Points, in no order, along strands that fork and pass close to each other.
In the rows, zero is written as 128.
Two points are linked if the straight distance between their rows is under 129. Some points are linked to none.
mel: [117 131 160 109 115  97  75 154  77 149  81 159 114 131  75 118 114 149
  88 108  93 156  99  95 147 112 129  96 178  91]
rebi: [ 95 137 141  74  88 197  93 119  99  59 116 105 117 130  95 111 125 175
  73 188 117 172 144  52 174 138 106 132 105 104]
Niroz: [129  80 134 164 121 119 177 152 160  92 117 122 140 144 111 134  61 110
 165 131 183  68 139 110 136 120 155 122 142 177]
filom: [126 179 129 109 108 113 111  85  84 175 111 165 113 133 122 104 142 111
 112 107 116 136 140 129 118 132  82  87 137 101]
fav: [ 97 146 131  99 164 115 110 127  60 148 155 180 159  99 174 147 171 115
 138 122 104  54 128 144 161 159  57 128  93 131]
Gekob: [106 139 136 144 123 138 115 138 193  70 150 105 119 106 119 149  90  72
 155 138  94 141 125 122 143 152 156 132 139 111]
Lede: [102 100 150 100 101 124  58 155  94 105 127 188 140 147 103 146  99 132
 136 120  85  95 139  84 179 160 159 102 142 135]
lege: [137 152 104 161 145 126 156 117 140 160 174 126 105 123 144 148 153  94
 115 118 157 172 121 161 104  75 116 136  81 135]
moz: [120 106 166 127 136  77  50 162 104 141  85 146 111 125  96 136  96 132
 127  96  85 122  86 115 155 120 145 100 186 119]
Dofim: [132 101 142 175 155 126 163 136 166  93 115  79 116 154 127 127  72  94
 154 122 199  44 111 123 153 116 147 146 124 188]
mimer: [133 158 138 189 203 137 129 119 139 121 135 118  86 148 188 134 147  89
 152 104 118  94 103 200  99  90 135 178 101 174]
zap: [ 91 130 157  45 150 156 116 133  81 141 130 121 232 145  86 125 152 164
  52 102 127 107 127  83 175 140 124 133  93 122]
Ladag: [132 137 134 181 168 129 136 133 170 113 136 107  72 108 188 125 161 128
 140 131  83 152 123 172  87  85 154 144 149 120]
Naz: [151 114 161 105 156  77 138 145 118 160 102 165 169 135 105 118 100 123
 136  73 133  81 126 119 141 156 141 118 142 139]
Nobe: [144 130 145 151 187  88  97 125 111 163 143 160  98  98 156 138 170 134
 126  81  77 106 100 200 122  99 112 131 127 158]
Sanur: [134  78 130 131 110 122 146 149  92 126 113 199 120 157 175 126 118 147
 181 119 142 117 151 129 118 114 147  93 139 141]
zukim: [130 121  70 125  55 164 169 125 135 106 140  89 141 138 160 146 119 127
 146 232 187 142 165  60 115 133 112 131 127  89]
saze: [135 129 108 155  96 122 105 155 107 129 138 155  66  90 156 111 177 187
 135 146  66 170 151 137  94  99 114  94 176 124]
nibap: [ 73 109 109 123 110 177 115  96 112  94 162 156 106 118 156 168 166 171
 118 187  83 130 124 169 158 125 102 157 106 118]
Pino: [167 163 151 121 103 108 125 116 128 131 104 161  94 107 129 112 100 111
 136 111 105 189 131 103 133 121 134  72 170  64]
Gula: [ 98  82 140 126 114 138 139 218 145  66  96 103 124 119 120 108  92 163
 132 159 139 134 134  77  99 119 171 127 186 136]
Tati: [135 168 141 101 137 119 107  99  75 176 141 195 129 112 149 121 154 118
 128 100 112  99 127 151 125 156  77  96 105 130]
mor: [ 90 115 125 105 144 125  73 123  77 123 163 194 134 106 159 171 167 131
 144 121  67  70 117 159 165 132  93 126 102 155]
Pela: [114 120 112  93 122 133 153 120 105 168 130 179 179 156 126 125 176 152
 111 118 135  89 157 128 111 143 120 135  94 148]
sodi: [128  79 115 131 127 122 159 188 155 105  97  75 111 121 133  95 136 182
 115 137 152 161 130 110  82 104 154 143 162 160]
zar: [142 113 160 155 194 105 148 138 159 118 116  95 134 154 117 120  73  89
 149  82 178  38  98 143 172 134 156 150 120 166]
pafub: [144 180 114 134 127 158 124  76 136 163 177 113 110 126 151 142 171 110
  99 140 144 192 125 157 115 116 112 127  68 103]
sanu: [ 70 130 122  71 135 162 102 118  99 120 144 137 195 158 102 147 169 147
  89 121 103 101 126 112 179 131 116 165  88 131]
Gudi: [139 163 131  90  97 176 134  70 140 119 140 105 125 151 129 120 141 126
  94 153 135 181 153  74 156 127 127 107  82  84]
ded: [146 153 162 148 189 120  60  83  77 155 186 180 112  70 161 167 168 130
 130  92  45 136  95 201 132 107 113 117 119 147]
Zagil: [122 145 104 104  79 152 132 136 121 144 118  94 125 120 101  92 180 178
  87 164 123 185 153 101  91 132 112 124 135 118]
pezu: [178 166 144 160 148  90 135 107 161 157 115 110 118 122 102 132  67  60
 137  95 167 155  90 145 127 130 122 123 133  86]
saru: [110  74 117 135  84 139 178 138 134  92 131 144 153 137  94 158  63 136
 142 158 177  94 154  95 138 139 135 116 132 160]
rupe: [ 77 120 123  94  96 162 110 165 131  64 139  97 124 114  93 125 117 156
  81 169 124 171 136  57 148 117 132 137 142 101]
Nebi: [125 166 118 126  91 127 108 120 122 117 124 143  74  92 149 111 138 132
 116 145  78 186 152  97 113 122 104  94 165  90]
kebo: [120 104 123 132 156  84 143 142 125 161 131 160 113 107 108 137 152 133
 115  85 122 120 110 163 130  86 100 131 121 180]
bag: [142 161 133 101 113 166 141  78 131 138 163 122 134 133 145 140 136 105
 108 145 162 184 128 125 142 141 131 105  65  94]
misi: [122 104 105 138  76 150 182 115 133 101 151 123 152 134 122 143  74 124
 137 191 197 128 160  76 138 131 123 113 119 113]
vas: [108 118  72 124  59 186 145 110 105 129 123 105 134 156 148 139 165 170
 113 236 163 133 162  92 107 126 104 160 110  87]
nibe: [113 140 128 129 144 147 117 126 181  84 170 100 140 119 129 172 108  62
 141 125 106 156 105 157 136 136 165 149  88 142]
ber: [152 173 122 180 138 104 146 125 160 126 138 116  87 110 145 131  87  44
 158 122 136 163 121 137  90  99 123 128 143 115]
zino: [122 125 109  80 153 125 110 116 124 189 134  59 216 143 108 140 181 132
  96 112 169  88 110 138 128 175 113 153  78 164]
Kikal: [135 108 123 138 100 136 163 143 142 100 132 165 113 129 166 126 107 119
 178 143 128 145 154 122 102 137 150 114 132 126]
dusu: [116 124 134  78 164 114 142 133 112 175 127 103 231 128 103 127 134 124
 101  99 169  61 127 107 141 183 102 127  97 152]
fatog: [144 137  96 135 101 126 142 154 204  97 150  77 126 110 127 135 101  76
 151 158 141 150 143  87 108 156 147 136 134 121]
Kura: [159 144  89 144 118 132 158 171 197  80 161  61 104 105 187 143 120  83
 171 182 157 140 135 112  87 129 134 144 127 128]
piti: [153  97 124 132  90 120  96 154  81 147 120 191  80 132 175 120 158 164
 161 127  86 145 156 128 107 116 141  81 151 135]
Kes: [177 153 182 102 109 110 113  98 120 150 107 171 117 116  72 125  87 119
 115  99 120 155 110 105 174 149 140  71 150  59]
balo: [179 103 116 149 125 145 197 158 168  68 139 114 109 109 191 120  93 105
 192 156 163 141 146 131  90 127 151 140 124 151]
gabem: [115 140 138 111 125 115  94 121 140 151  81 110 125 138 114 100 113 130
 128 109 114 141 118 136 104 170 143 128 159 123]
nuse: [128 180 115 111  86 178 114  97 106 170 121 103 106 129  85  81 200 181
  73 155  91 181 147 131 108 126 103 115 124 111]
bako: [ 97 100 144 110 100 132 118 177 124  88 117 139 124 125  86 116  90 155
 114 143 121 156 135  71 137 138 168 111 162 111]
zaro: [109 114 111 126 119 133 131 144 112 164 112 166 135 157 122 104 186 181
 112 124 108 121 152 150  98 123 134 141 130 146]
gakur: [169  97 169 127 146  61  81 161 109 150  81 165 128 143 101 126  92 122
 152  80 103  86  97 121 154 142 162 109 180 129]
vadiv: [133 126 110 137 133 112 139 119 157 136 101  78 127 163 133 104 104 107
 144 109 171 124 128 129 106 159 137 142 131 141]
Fuvi: [ 78 115  83 134  79 161 130 163 118 115 115  95 121 140 124 112 154 168
 117 195 147 144 154  99  79 122 111 148 150 121]
Koseg: [138 137 105 144 132 139 148 150 183 105 142  94  87  98 181 118 170 146
 137 153  90 166 149 148  78 122 138 143 145 112]
lovin: [165 114 123 158 112 110 174 186 182  86 119  74 133 109 107 101  62 130
 169 134 178 131 158  82 132 123 156 112 189 105]
gos: [112 191 121 119 110 137 100  81  86 180 121 159 114 139 103  93 186 151
  76 114  85 149 146 131 120 110  84 112 128 103]
ginib: [108 146 135  73  97 177 121  88 103 107 127 134 122 149 102 116 147 156
  74 154 123 163 152  78 170 132 105 116  88 116]
Felen: [ 72 110  99  98 115 152 133 112 104 145 138 141 179 161 120 152 161 149
 105 157 148  80 137 130 146 143 107 163  90 140]
dinob: [205  73 157 164 150  82 170 141 122 113  86 125 126 128  97  89  44 152
 172  72 174  86 124 115 160 125 166 112 182 163]
ner: [114 138 101  97 112 138  79  87 123 159 139  56 207 167  99 159 156 101
 109 140 177 118 112 112 147 179 134 129  75 141]
diz: [155 131 180 104 114 108 114 137 102 157  69 143 143 130  53 109  83 151
  94  99 134 157 108 102 149 141 141  89 177  63]
der: [154 107  79 143 109 135 175 161 176 106 131  75 103 104 160 100 171 168
 143 163 131 161 150 136  73 120 126 148 141 149]
sivim: [192  85 133 167 127 104 179 163 139  98  82  88 139 127 101  71  43 156
 171 101 182 124 151  95 131 112 160 114 211 127]
zot: [147 174 164 122 142  98 103  87 138 153 126 134 128 111  86 141  85  82
 116  88 115 156  86 144 162 146 120 112 137  67]
voped: [ 96 143 124 191 185 148 106 108 128 138 142 122 112 157 174 129 191 127
 156 128  91  49 117 214 102 111 112 185 125 169]
garuv: [224 107 157 165 175  69 180 140 121 125 105 156 117 124 113 112  52  97
 178  62 173  91 102 138 157 107 148 125 145 151]
Mepi: [ 99 153 152 132 156 139  71  71  95 122 174 142 115  92 157 152 164 143
 115 103  49 157 110 193 146 113 111 116 128 120]
buza: [116 123 108 131 118 110 118 147 112 151  78 140 116 154 126  88 148 148
 136 114 106 129 148 137  82 133 131 131 166 144]
vuf: [126 133 108 135 129 101 151 119 142 163 148 146 118 113 102 146 161 120
  91 105 119 156 123 153 120  79 107 135 109 144]
gami: [ 88 136 102 158 160 136 104 111 140 158 137 103 136 163 154 123 187 138
 129 131 115  81 125 197 106 122 120 175 113 147]
fal: [ 76 132 123 122 133 151  90  96 109 123 161 157 114 120 147 150 164 147
 113 130  75 135 125 171 150 122 111 128 113 130]
Tefut: [204 149 161 176 161  90 165 122 151 139 116 143 120 124  93 120  51  74
 169  74 177 129 104 147 138 118 138 126 143  96]
voz: [148 115 163  93 189  68 152 157 112 181  93 128 214 123 110 104 114 139
 117  68 145  57 112 102 146 165 125 119 138 133]
kenat: [161 127 136 135 156 119 148 135 174 118 145 119 136 120 130 157  92  74
 145 101 154 155 100 153 113 133 162 155  76 167]
Nezi: [137 121 120 132 161 114 145 116 146 132 130 113 133 140 142 135 119  92
 140 104 168 111 111 160 113 154 131 160  86 174]
zolu: [116 148 160 193 189 125 116 115 157 111 132 112  73 111 172 142 139  84
 143 105  81 127 100 187 106  62 145 142 141 148]
tid: [ 96 112  97 121 100 183 140  88 124  99 166 142 130 131 153 188 151 129
 125 204 123 121 122 157 148 127 109 179  69 109]
Leti: [ 79  86 111 117 123 158 136 108 137 115 139 128 164 151 150 178 141 130
 135 180 147  78 117 158 140 146 129 178  89 144]

Follow the links from the first point to the second, and from the first to the third. Name the last point that the two ways share.
balo / zino / sivim | Kes
gakur / lovin / piti | Kes
vas / ginib / gabem | fal
filom / buza / lege | fal

A fork is a point with three links. Follow the links from the first point to the second and name the forks in between, in order.
Tefut / fatog | pezu, Kes
Nebi / dusu | Kes
Ladag / nibap | fal
vuf / Gekob | fal, Felen
nibe / filom | Felen, fal
tid / saze | Felen

Name the points in between on the shortest way along the links from the first point to the second, in order.
balo / dusu | Kikal, Sanur, piti, saze, Nebi, Pino, Kes, diz, mel, moz, gakur, Naz, voz
Nebi / tid | saze, piti, Sanur, Kikal, balo, Kura, fatog, Gekob, nibe, kenat, Nezi, vadiv, gabem, buza, zaro, Pela, Felen, Leti
Tati / zaro | fav, mor, fal, nibap, tid, Leti, Felen, Pela
lege / Felen | vuf, kebo, Nobe, ded, Mepi, fal, nibap, tid, Leti
